Each scene shows the same named points in several views. A view is turned or mirrored, and shifted as a whole, has a little noise and may leave points out.

Scene 1
View 1
Q_421: [  4.6  -1.0  -6.2 -11.8 -17.4 -13.7  33.3  26.6   7.3  -8.5  -3.7  -8.2
 -18.0  -6.6  16.4  -0.9   9.1  -3.9 -10.8 -11.1]
Q_109: [ 11.9   0.5 -16.2 -20.8 -14.5 -31.8  26.9  26.6   7.9  -7.6   1.8  -8.3
   5.7 -14.3  37.2   9.2  13.1  -5.8  -1.1 -14.5]
Q_706: [ -2.7  -3.7  10.4  -0.1  21.3  10.7  36.9  20.8  -0.5 -48.4  10.3  16.2
 -13.6   3.6  -4.4  15.2  40.2 -28.2 -16.8  -2.4]
Q_338: [  5.2  -9.6  25.1  -0.7 -16.3  26.6  40.3   7.0  -6.8 -49.1  -8.0   3.1
 -22.6 -35.4 -35.5 -14.5   7.3 -29.7 -18.0  -0.3]
Q_919: [ -1.8 -11.9  -5.6  15.6  -9.3  16.8  32.6  19.7 -11.4 -20.3 -18.0  -1.2
 -15.9 -31.9   8.9  -6.8  15.5  -4.3 -24.2 -10.7]
Q_899: [  1.4  -2.0  -6.8  -7.0  13.7  -8.8  30.7  25.4   1.5 -18.5   6.9   3.1
   7.2 -10.4  34.2   6.8  25.5  -8.6 -21.2  -6.5]
Q_947: [ -0.1  -5.7 -18.1  -7.4  21.1 -16.0  32.6  31.3   0.3 -30.9  16.3  13.6
  -0.7   8.8  28.9  28.8  43.6  -7.4  -6.6 -11.9]
Q_369: [ 12.6  14.7   8.2 -29.5  12.8 -28.3  23.4  24.1  18.5 -25.8  20.4  -0.4
  13.5   5.9  29.0  15.1  27.0 -38.2  -0.7  -2.4]
Q_970: [  9.7   9.9   8.3   0.7 -12.2  -7.8  17.6  25.5  14.3 -16.8 -12.8 -12.1
  -2.3  -9.7  17.2  15.7  29.1 -50.1   9.2 -11.8]
Q_164: [ 10.5   4.0  -2.6 -21.9 -36.3 -25.8  31.0  30.0  18.0  -4.0  -8.1 -16.1
 -26.5  -0.9   4.4   3.5   3.2 -12.3   5.0 -15.4]
Q_287: [  4.2  -2.1  46.9   7.0  -2.5  43.8  36.5   0.1  -3.6 -55.1 -12.2   2.8
 -18.2 -36.3 -42.3 -21.7  10.1 -53.2 -30.2   8.9]
Q_891: [ 15.2  -1.9  12.4  -8.9 -19.1   0.4  28.7  12.0   1.1 -34.6  -6.3  -4.7
   5.0 -39.7  -0.6  -3.7   8.9 -34.9  -4.3  -6.6]
Q_323: [  7.5   9.8  20.3 -36.0  29.7 -13.3  36.0  17.5  12.6 -45.4  31.6  12.1
   6.4   9.8   9.0   8.1  28.4 -35.1 -17.3   6.6]
Q_671: [  1.6  -5.6 -10.6 -18.2  -5.6 -17.1  38.8  26.4   2.5 -13.2   4.6  -0.2
 -15.3  -5.6  18.3  -2.9   8.6  12.8 -22.0  -9.7]
Q_313: [ -4.2  -9.8 -25.1  13.0  -4.2  -4.8  30.3  32.0  -5.7 -10.5 -11.5   1.9
 -18.6  -6.5  28.4  16.6  31.4   6.7  -9.5 -19.2]
Q_450: [  8.5   1.4  -4.0 -11.5  -4.0 -16.2  27.2  27.1   8.2 -27.2   4.9  -0.1
  -4.7  -2.2  15.5  19.3  28.9 -27.6   4.9 -11.4]
View 2
Q_891: [-25.8  36.2   6.3   1.8  11.6  13.4 -29.8   7.7 -12.2  26.6  -8.4 -37.7
  49.2  -0.8   3.3  15.7  10.2  25.6 -11.0  12.7]
Q_323: [-17.2  13.6 -19.3  27.0   3.8  42.0 -21.3  -2.8   1.0  21.3 -11.3  -7.6
  43.9   8.1  36.1   0.5 -16.9   4.1 -27.3  37.5]
Q_287: [-55.4  50.3  56.5   6.0   3.6  11.1 -33.0 -10.0   1.9 -18.4   3.7 -36.3
  39.5  -2.5  21.5   7.4  25.9  14.1 -41.8  28.1]
Q_313: [-11.2   5.5 -26.0  25.4 -10.5 -10.0 -34.6  19.3 -26.1  10.0 -15.0 -25.8
  14.5 -18.6 -30.2   2.1  -6.4   5.6  13.7   3.0]
Q_706: [-28.8  17.4   1.4  45.7 -10.7  10.7 -33.8   6.9  -7.1  -6.9 -17.0 -14.0
  26.4   1.1  15.9  -9.0 -11.3  -4.0 -25.4  22.6]
Q_919: [-29.8  25.7   0.6   2.9  -5.1 -10.1 -36.8   9.6 -22.6  -1.2  -4.1 -35.4
  22.7 -14.7 -28.4   7.3  10.5   9.4  -2.4  17.6]
Q_947: [ -7.6   3.2 -38.1  45.8 -11.9   9.7 -32.7  16.4 -19.8  18.6 -27.6  -8.2
  25.6   0.6  -2.7  -7.4 -24.2  -2.5  -3.9  16.8]
Q_970: [ -0.1  23.5   0.4  16.1   4.2  19.6 -38.0  20.7  -9.2  17.3 -22.7 -30.0
  26.5  -5.9  18.3  12.6  -7.2  35.6   1.8 -11.1]
Q_450: [ -6.3  11.6 -17.0  30.6   2.6  15.8 -28.4  18.6 -10.5  25.5 -20.5 -20.6
  35.8  -5.1   9.1   5.4 -12.3  18.6  -2.3   4.4]
Q_369: [  5.1  12.2 -32.1  20.3   3.4  40.7 -26.7   9.8  -5.9  30.1 -22.1 -11.1
  35.0   6.0  30.8   9.1 -23.0  17.6  -8.3  17.3]
Q_164: [ -5.3  -8.1 -14.2  13.4  15.6  14.5 -12.7  14.4  -0.8  35.4  10.5 -35.2
  32.8 -33.3  -1.0  17.6   0.5  32.1  11.6  -2.7]
Q_109: [  1.1   6.6 -43.3   5.6   7.0  15.9 -24.1  16.2 -19.4  42.7 -12.6 -26.4
  35.5 -11.4 -12.3  15.4  -9.9  21.6  13.5  10.1]
Q_421: [-12.4   2.3 -22.1   9.9   4.1   9.4 -20.8   9.5 -10.9  22.0   2.7 -28.9
  25.2 -22.5 -10.7  13.5  -1.5  17.2   7.1  11.5]
Q_338: [-50.2  35.0  37.3  14.6   7.3  -1.0 -25.5  -2.3  -1.8   1.2   6.3 -39.4
  46.0 -10.4   3.4   6.0  23.1  14.7 -28.8  24.1]
Q_671: [-18.0  -2.6 -32.1  12.6  -0.3   7.7 -16.6   4.0 -14.3  22.2   5.4 -22.3
  26.1 -20.9 -19.6   7.3  -3.7   3.8   2.9  27.9]
View 3
Q_164: [  0.6  24.1  13.5  -8.9  13.7  17.1 -37.1 -12.7   5.2  15.5  13.4 -19.5
   6.6  35.6  -2.5 -10.1 -11.8  26.1 -14.8  -8.7]
Q_891: [ 12.3  11.8   2.2   2.9  20.4  22.9 -21.0  41.6   0.0   8.1   3.4  13.7
  -0.1   4.7   2.3 -11.3 -15.9  -8.4   6.8  -5.4]
Q_338: [  0.2  -7.5   6.2   3.3  12.3  32.0 -10.3  39.5  17.4  20.5 -13.2  43.7
   3.0 -15.2  -5.8  -7.7 -36.7   9.0   8.3  -1.8]
Q_313: [ -2.7  16.4   5.5 -16.1 -12.1 -23.9  -4.0  11.2  -2.3 -13.7 -10.0 -14.9
   5.9  13.5 -10.1  -8.8   7.8  13.5 -16.1   1.0]
Q_706: [  4.3 -31.1   1.6   5.5  18.1   8.2  13.5   9.3   6.3   0.0 -16.6  11.9
  -9.5 -19.1   6.3 -16.5   1.7   8.5 -20.0  -1.7]
Q_109: [  7.8  26.8   1.9  -9.1  16.9  -0.1 -24.6  10.3  -8.3  -1.1   2.3 -29.5
  10.8  32.0   6.7 -12.3  19.5 -11.1   1.1  -6.7]
Q_947: [  4.1 -16.6  -1.5  -5.7   9.1 -13.6   8.1   1.7  -2.6 -10.1  -7.9 -26.0
  -3.1   5.3  11.4 -12.5  31.6  -2.8 -20.2  -3.4]
Q_899: [  8.1  10.1  -0.6  -1.0  18.4  -4.6   0.2   8.8  -9.2 -15.3 -16.6  -8.8
   9.4   6.0   7.3 -17.8  20.1 -10.3  -6.7   0.0]
Q_369: [ 22.6  -4.8  -1.9  10.9  45.0  18.0 -11.5  -4.2 -12.8  -5.7   5.8 -21.7
  -5.1  11.5  23.1 -21.5  23.0 -15.8 -16.3  -6.5]
Q_421: [  0.2  21.5   8.8  -6.8  12.3   6.8 -20.0   1.4   1.7   4.2  -7.4  -9.7
  13.3  21.5  -0.8 -11.1   0.4   9.6  -3.0  -4.7]
Q_287: [  8.5  -8.6   5.7  18.2  28.2  42.8  -1.9  43.1  11.9  13.2 -19.5  68.5
  -0.9 -34.3  -5.3 -15.8 -50.1   7.6   3.1   1.1]
Q_970: [ 23.0  14.8   3.7   6.7  25.4  13.2 -22.7  16.0 -12.5  -8.9  23.2  -4.9
 -16.9   8.4   2.4 -16.8 -12.5   7.3 -23.6  -5.2]
Q_671: [ -5.9  15.0   8.3 -10.3   8.8   0.4 -11.5  -1.6   5.8   6.3 -24.5 -10.9
  22.9  20.2   0.7 -10.7  11.3   3.3   4.0  -1.5]
Q_450: [ 10.6  -1.1   2.3  -0.5  16.8   7.3 -13.9  10.1  -3.7  -1.0  11.0 -17.0
  -8.6  11.1   8.1 -13.8   8.0   0.7 -16.6  -7.6]
Q_323: [ 13.6 -28.7  -2.1  15.9  49.7  28.8   4.0  -6.3   0.1   4.8 -15.1  -2.7
  -0.5  -6.0  27.8 -22.2  22.6 -16.6  -9.9  -4.6]
View 4
Q_899: [  1.4  14.5 -11.2  15.8  -9.9 -25.3  33.8  -0.6  27.0  13.2 -13.0 -19.4
   9.5   8.9 -13.8   1.8   2.9   8.5   9.8  -8.2]
Q_338: [ 27.1 -27.9  19.3  -9.1 -28.9   0.1   0.9  24.6  21.3  20.1  -0.9  -9.0
  27.2   6.6  14.2 -30.0  -7.9   8.0  36.9 -16.0]
Q_671: [ 13.0  32.5  -0.5  20.0   2.7  -4.1  23.8   3.7  39.2  10.2 -14.0  -9.4
   7.2  -0.7   2.9  -1.9  13.3   1.3  22.3  -7.9]
Q_947: [-10.3  18.3 -23.1  12.1  13.8 -25.0  28.3  -5.9   9.8   3.0  -7.7 -16.0
   3.0   9.6 -11.5  11.5   4.0  14.4  -4.0 -29.4]
Q_919: [ 37.0  10.5   4.6  -3.4 -18.2 -23.2  15.7   3.8  36.9  28.8  10.1  -8.7
  23.2   0.1   6.8  -5.6  -8.5   6.7  31.6 -10.3]
Q_287: [ 29.6 -51.7  25.3 -22.2 -52.3   4.6  -6.4  30.2  10.2  16.5  -1.3 -17.6
  30.3   8.6  13.2 -48.1 -18.7   8.3  39.5 -15.8]
Q_313: [ 19.8  35.8 -10.4   4.8   8.9 -27.6  18.2  -7.7  33.5  23.2  11.1 -11.3
  10.0   0.2   4.2  15.0  -7.1  14.0   9.4 -12.3]
Q_706: [  0.0  -9.1  -6.3 -12.1  -9.3 -12.4   7.9   4.3  -4.2  -2.6  -3.2 -20.9
   6.1   8.7  -1.7 -17.3  -5.9  13.5   5.1 -34.0]
Q_164: [-1.4 23.8 12.4 36.0 11.5 19.7  0.4 16.8 48.5 25.0 -4.4 -5.0 13.9  6.7
 15.5  5.8 -1.4 24.5 11.4 11.3]
Q_450: [-11.6   1.4  -5.9  20.6   7.7  -8.6  15.9   9.0  21.4  20.5  -5.5 -14.7
  13.4  16.2  -2.3   5.9  -4.7  24.1   1.9 -12.0]
Q_369: [-31.8  -5.4  -9.8  35.3  -3.9  -4.2  28.8   9.8  18.6   8.8 -27.1 -24.7
   6.8  20.7 -18.8   0.6   0.3  22.9  -7.1  -3.2]

In a view up to two points have been moved. Name them for each view, in the order of its rows, or write none.
view 1 -> none
view 2 -> Q_323
view 3 -> Q_164
view 4 -> Q_338
